Each row is a point on a landscape with many valleys, with its height.
A ball rolls from a point to the lowest of its 2 nearest points, and stops where none of them is lower. Distance is the straight distance between rows; heights are no part of it.
vukuv: [161  83 117 110 111 113 131 145 129  93 148 120  99 125 102  56 143 144
 135  96 131 136 104  67 123 147 148  80]  height 8.06
Zaf: [119 194 167 136 121 109 124 101 131 131  92 123 112 177  67 119  96 174
 107 125 135 172 148 174  89 150  94  96]  height 7.98
Rabal: [115 121 130 144  99 152 164 143 155  75 197 132 144 136 161 110 125 101
 142 164 127 116  97 114 128 144 139 156]  height 2.05
vot: [ 80 169 122 134 115 106 149  83 177 126  80  81  80 163  79  97 101 149
  83 140 152 141 170 140  87 110 160  92]  height 8.22
dumag: [148 213 101 109 115 142 151 151 118 133 126 147 193 168 129 170 141 131
 122 159 123 134 115 131 102 122 122 139]  height 6.72
vaz: [141 131 126 142 135 108 141 133 128 140 123 169 155 118  68 110 150 166
 137  53 108 117 105 127 148 175  97 100]  height 7.15
Kodu: [151 118 133 123 213 134 147  94 151  92 137 122 120 140 112 132 139 143
 175 156  90 155 147 177 137 123 108 121]  height 8.58
silof: [125 129 130 145 190 169 144 106 174  71 128 116 156 168  77 124 165 153
 178 161 122 137 124 140 149 155  97 119]  height 8.67
roz: [112 175 120 127  55 128 137 142 179 177 103 141 114 166  85 100  74 140
  40  94 135 127 146 151 101 103 173  91]  height 6.43
pef: [160 111 108 152 158 112 135 122 128 116 147 109 183 118 197 229 138 154
 167 141 126 127  67 129 135  90 108 169]  height 1.32
vug: [ 99 184 136  99 115 147 100 155 202 121 126 125 105 167  92 110  91  82
  99 170 127 140 118 103  90 100 175 110]  height 5.94
Fataf: [108 128 145 126 142 167 101 119 136 117  89  84 123 199  82  81 112  77
 101 196 175 103 179 156 102  98 161 138]  height 5.05
laruk: [ 77 177 130 114 145 160 106 120 158  85  88  90 119 187  93 123 121  90
 104 192 180 119 151 152  79 111 147 131]  height 5.38
Sota: [ 84 156 108 120 136  79 150 114 152 121  79 114  68 121 142 105 123 129
 102 141 142 112 170 159  77  95 159 105]  height 8.35
kuf: [109 118 138 144 137 144 121 122 112  46 158 128 184 135 155 178 156 124
 161 156 137 112  93 149 118 115 134 127]  height 2.12
nugo: [118 178 137 101  83 119  95 168 195 144 110 118 100 147  99  99  77 128
  85 144 115 132 155 127  94  99 187  81]  height 6.18
zim: [145 152 120 140 139  90 151 165  65 134 144 108 160 141 128 131 130 104
 101 105  93 102  94  94 113 125 124 186]  height 2.65
Tokun: [113 171 143  89  61 127 168 157 156 177 138 155  80  64 219 124 103 111
 119 135 121 117 123 128 122 113 109 158]  height 1.82
Rela: [179 111 112 163 144 115 112 127 100 131 134  97 127 170  72  82  94 122
  70 116 114 118 128  98  94  99 162 171]  height 1.27
zise: [132  75 122 160 132 125 126  98 140 140 131  87 117 148  87  68 153 160
 138 122 113 114 182 136 141 137 172  80]  height 3.69
fanu: [112 186 112 142  67 167 152 142 145 170 101 139 121 157  89  80  94 117
  61 124 136 136 142 123  87 104 168 140]  height 6.61
Fole: [129 101 145  83  95 151  98 147 103 135 172 153  75  66 177 123  89 109
 141 157 157 134  90  98 166 153 113 131]  height 4.31
rivin: [167 146 123 137 104  98 153 171  78 117 168 119 180 139 158 147 133 111
 139 123 115  97  78  89 134 153  99 182]  height 2.91
difu: [ 93 106 152 169  97 139 115  95 131 158 107 170 102 156  85 104 114 125
 102 142 155 105 162 156 118 156 149  84]  height 4.97
vosi: [116  97 163 135  41 113 129 127 140 181 162 145  97 141 143  99  89 128
  92 126  99 109 140 127 110 129 167  88]  height 4.05
daf: [131  79  98 139  91 190 135 150 173 103 124 105 133 192  74  18 136 120
 140 137 168 128 122 104 147 128 186 132]  height 9.01
biper: [165 114  84 129 117 110 115 129 179 157  77 118 188  84 132 187 187 129
 158  54 142 106 146  61 145 164 126 161]  height 6.10
tata: [107 178 132 134 104  93 139 108 167 115  71 116  92 179  89 111  92 181
  86 119 136 157 165 185  95 130 132  81]  height 8.10
Dipup: [135 119 124 127 150 137 107 116 126  95 163 132 186 133 185 227 147 132
 166 166 145 145  76 132 136 109 104 120]  height 1.81
bimaf: [152  84 141  92 159 156  80 117 108 128 153 114 116 187 114 111 113 125
 134 174 121 145 177 172 147 109 164  95]  height 8.61
biza: [163 138  93 152 103 112 159 128 120 164 107 127 176  65 155 167 159 126
 140  67 117  97 138  63 136 156 101 151]  height 6.29
rom: [161 115 118 157 119 135  99 117  95 157 146 126 127 180  77  74 102 126
  84 104 136 132 138 105 102 123 162 119]  height 2.76
Fev: [ 89  95 143 136 148 161 117 101 138 122  81 114 107 159  87  73 140  98
 142 185 163 109 194 160 128 109 156 130]  height 4.68
fida: [108 144 105 166 156 171 161 115 148  96 146 119 153 184  67  91 148 119
 142 159 133 146 126 131 133 130 143 150]  height 8.79
pudar: [116 176 134 117  66 162 148 163 120 150 136 158 128 141 133  90 122  98
  94 154 133 114 155 143  93 133 147 176]  height 6.78
gomu: [123  81 103 117 139 195  84 145 134  98 145 140 143  69 187 189 143 102
 162 130 159 175 133  87 169 126  91 154]  height 4.83
dufaz: [122  84 127 105 114 194  87 157 119  98 169 150 111  70 214 146 114 107
 161 150 148 161 102 116 177 123  99 170]  height 4.54
zof: [125  41  92 179 102 110 142 105 152 127 116 111 106 165  74  72 153 183
 119  94 135 113 160 139 141 150 167  59]  height 4.39
nubig: [123  93 161  90  73 142 107 132  92 158 144 193  71  77 164 125  85 124
 109 142 132 133 118 119 160 147 125 103]  height 4.08
dupu: [138 168 134 101 149  97 123 130  88 171  91 146 137  80 140 186 118 150
  99  98 105 151 103 174 142 107  74 118]  height 1.29
Zoz: [125 136 166 148 190  87 113  89 117 118 131 121 111 121  66 140 134 144
 155 105 123 138 104 111 123 171  78  95]  height 7.49
paz: [ 90  73 158 135  64 121 104 127 147 175 120 157  80 170 143 137 107 141
  71 138 126 112 142 156 110 143 160  64]  height 4.61
dar: [118 115 136 156  87 142 154 120 124  33 196 124 183 132 156 140 139 125
 152 144 144 103  86 143 116 129 131 133]  height 1.17
sode: [139 117 121 130 148 139  96 139 106 108 118 137 147  78 132 163 185 129
 176 106 152 132 124  60 144 162  96 130]  height 5.44
Notos: [129  43 149 107  95 157  91 122 152 145 158 140 101 129 152  84 121 121
 147 161  98 115 171 132 151 140 178 118]  height 2.43
fet: [149 123  97 149 164  95 129 137 128 148 137 104 189 120 174 208 170 130
 158 109  95 109  81 129 149 130 128 189]  height 1.00
Robu: [149 207  94  88 122 100 146 178 108 120 128 117 165 149 171 188 133 139
 121 149 123 137 106 119 117  99 115 119]  height 6.66
finir: [ 94  92 146 144 143 158 106  97 111 128  93 146 105 120  88 100 149 120
 139 158 165 107 184 165 133 148 131 109]  height 4.21
vinan: [112 102 137 150 172 113 120 110 119  53 143  98 201 140 126 178 170 124
 162 135 126  99 104 189 129 111 122 155]  height 2.77
gupem: [ 77 171 104 151 130 132 191 135 139 118 135 119 117 112 161 130 161 100
 127 171 126 116 119  88  71 118 141 157]  height 3.50
nake: [131  42 130 130 116 152 109 122 159 141 126 123 123 144 117  50 154 133
 145 147 120 116 193 144 153 137 192  87]  height 3.05
lek: [156 109  98 131 140 140 106 129 168 106  93 109 163 111 141 184 206 129
 182 108 157 121 133  59 133 172 110 125]  height 5.82
rogon: [175 101 130  97 147 126  86 131  89 100 166 120 108 176 144 112  89 114
 111 150 113 139 122 151 120  89 154 111]  height 8.49
fenu: [128  93 128 151 132 101 143 131 144 111 113 144 105 129  58  88 152 154
 128  76 154 119  96  96 125 172 110  62]  height 7.58
Nam: [149 144 139 160 105 116 167 134  99 165 128 178 168 104  98 141 128 149
 106  68  97 113  96 127 163 153  84 102]  height 7.02
zep: [149 112 144  97  85 125 110 153  51 150 147 177 109 109 128 120  89 136
 101 108 118 135 118 124 143 136 114 145]  height 3.79
Pigot: [126 162 145 135 161  89  99 159  63 161 123 125 176 137  93 163 139 110
 127 110 121 103 101 123 124 160 124 176]  height 3.06
zit: [108 115 156 130 188  91  91  98 150 108  77  74 148  75 115 171 154 141
 181  72 136 137 131 140 154 183  78 160]  height 6.24
Bebe: [144 177 113  87  95 119 158 168  99 118 150 118 142 135 214 190 112 123
 118 170 156 135  78 105 124 108 105 146]  height 6.60
zib: [123 145 166 156 147  99 139  67 130 127 118 129  98 159  66 118 103 165
 130 114 131 156 129 152 104 167  89  87]  height 7.79
gipo: [169 155 125 120 121 115 149 146  99 152 144 114 149  93 233 176 120 137
 138 128 152 130 102  69 152  98  76 173]  height 6.53
nav: [127 111 123 134 164 120  74 126  97 145 115 145 147  68 126 190 146 139
 140  63 132 143 115 101 165 142  90 148]  height 5.83
guke: [161  92 163 126 167 121  70  95  86 136 116 115 116 179  73 108 126 148
 141 138 122 133 171 181 151 128 129 115]  height 8.74
dok: [115 162 116  80  96 116 116 171  99 147  93 167 112  81 163 152  91 153
  93 107 126 163 122 163 149  95 106  90]  height 1.18
posid: [133 189 141 142  99 145 186 106 119 178 138 178 177 121 104 155 134 132
 100 101  96 135 128 120 137 150  83  88]  height 6.92
Zene: [ 89 124 157 122  66 113 162 132 170 146 161 129  51 108 165  82 110  88
 131 166 124 103 112 102 102 122 157 170]  height 2.49
Mez: [120 112  93 152 129 178 150 116 183 112 148 109 143 189  70  50 124 129
 145 135 137 138 134 103 150 118 182 120]  height 8.91
lenif: [132  67 131 151 181 109 136  73 143 123 121 137  76  91 123 130 133 160
 138  96 110 132 171 160 141 124 118  75]  height 3.55
lemo: [141 169 142 119 157  62 139 113 108 201 121 116 164  88 127 200 123 139
 129  95 104 134  94 136 152 129  91 145]  height 1.02
vati: [135  67 143 119 105 174 120 158 155  91 169 150 121 143 146  71 123 110
 157 162 127 115 117 139 137 151 163 145]  height 2.63
tumu: [141 151 102 164 144 112 167 138  92 120 137 105 136 156  99  99 127 109
  95 111 105 117 108 100  88 112 143 185]  height 2.24
Ruker: [178  74 131 120 175  98 116 133  95  84 168 114 114 157 144 108 105 117
 137 133 110 121  92 112 137  91 138 123]  height 8.40
rep: [183  64 120 117 156  95 133 147 125  87 139  93 106 141 103  70 153 148
 147  90 112 122 108 103 136 121 152  99]  height 8.25
gegi: [116 178 102  71  77 135 132 182  89 155  95 151 129  67 202 153 108 143
 111 131 130 152 134 140 161  84 103 134]  height 1.37
Nudu: [132  77 112 142 189 129 135  97 127 123 139 142  85  69 181 121 118 135
 146  91 112 149 147 130 136  94 110 108]  height 2.42
vamu: [137 156 112 119 200 115 154 114 133  99 115 115 111 142 143 140 143 137
 133 152 105 152 132 171 103  96 113 142]  height 8.52
koruk: [110 211 130 122 100 151 179 123 120 163 130 150 156 135 111 145 143 120
  99 136 107 139 125  99 106 136 120 109]  height 6.82
Runa: [ 84 121 118 143 121 130 172 116 151 120 135 129  83 118 130  74 129 102
 112 157 120 108 139  96 109 122 181 156]  height 2.98
piz: [105 157 144 113  94 120 171 143 161 145 172 131  72  84 225 117 103  96
 157 162 135 124 104 108 130 116 113 166]  height 2.07
sanek: [115 108 135 108 166 162  98 124  90 115 114 155 110 104 129 124 139 110
 143 164 127 141 142 148 142 127 126 136]  height 3.64
Gizuv: [160 123 101 141 107 122 147 131 104 180 141 132 167  56 202 187 129 132
 140  62 121 117 142  75 165 106  78 166]  height 6.42
Pokat: [109 104 135 120 161 159 133 108 143 127 129 168  84  78 173 125 132 105
 142 143 120 144 149 139 127 112 132 120]  height 3.22
Dig: [122 166 127 104  67 156 161 149 122 168 128 149 122  44 226 151 112 124
 110 121 127 141 152 142 142  97  92 146]  height 1.57
sog: [156 151 107 144 175  81 153 111 131 191 130 104 185 112 143 199 144 131
 159 111  97 126 107 119 151 143 124 169]  height 0.69
Rar: [107 116 159 137 197 113 103  87 109 109  63 102 120  92 101 151 153 130
 163 121 136 116 166 168 137 153  91 151]  height 6.40
Sipu: [ 98 186 123 100 159  97 121 126 132 109  76 123  88 124 143 128 132 143
 134 148 138 140 180 183 105 112 129 111]  height 8.43
Kati: [153 110 125 123  81 140 137 135 125 153 179 125 100 153 112  69  78 119
 100 130 107 124 130 108 111 132 166 122]  height 3.59
dop: [139 142 155  98 133 112  84 149  40 155 125 157 133 142  92 130 115 118
 100 110 125 126 109 140 117 128 118 142]  height 3.48
Konu: [ 98 194 122 111 128 161 108 154 153 100 116 112 130 184 101 132 129  92
 101 175 155 132 110 114  82 123 158 127]  height 5.67
bapob: [138  88 126 129 198 112 113 138 150  71 120  89 185 129 119 152 179 129
 173 103 117 103  78 187 165 134 116 154]  height 3.13
gubu: [119 106 142 141 162 114  70 104 148 138 111 122 148  68 104 187 139 152
 160  34 133 163 127 143 179 173  65 146]  height 6.06

Two balls start at each pair of points below. Name the first point that both come to, or write none.
nubig, paz => Rela
fanu, dumag => none
Runa, koruk => none

For each start below, name the point where the ball stops.
Bebe => sode
rogon => sode
Fole => Rela

Call two points neighbours if one is among the 2 nearest of the other. Go from one point of each pair to the other, from neighbour to neighbour, staying as low as possible. Name the highest point that can't be avoided.
Notos, sog => vati
Nudu, Rela => difu
sog, dok => dupu
dar, sog => kuf
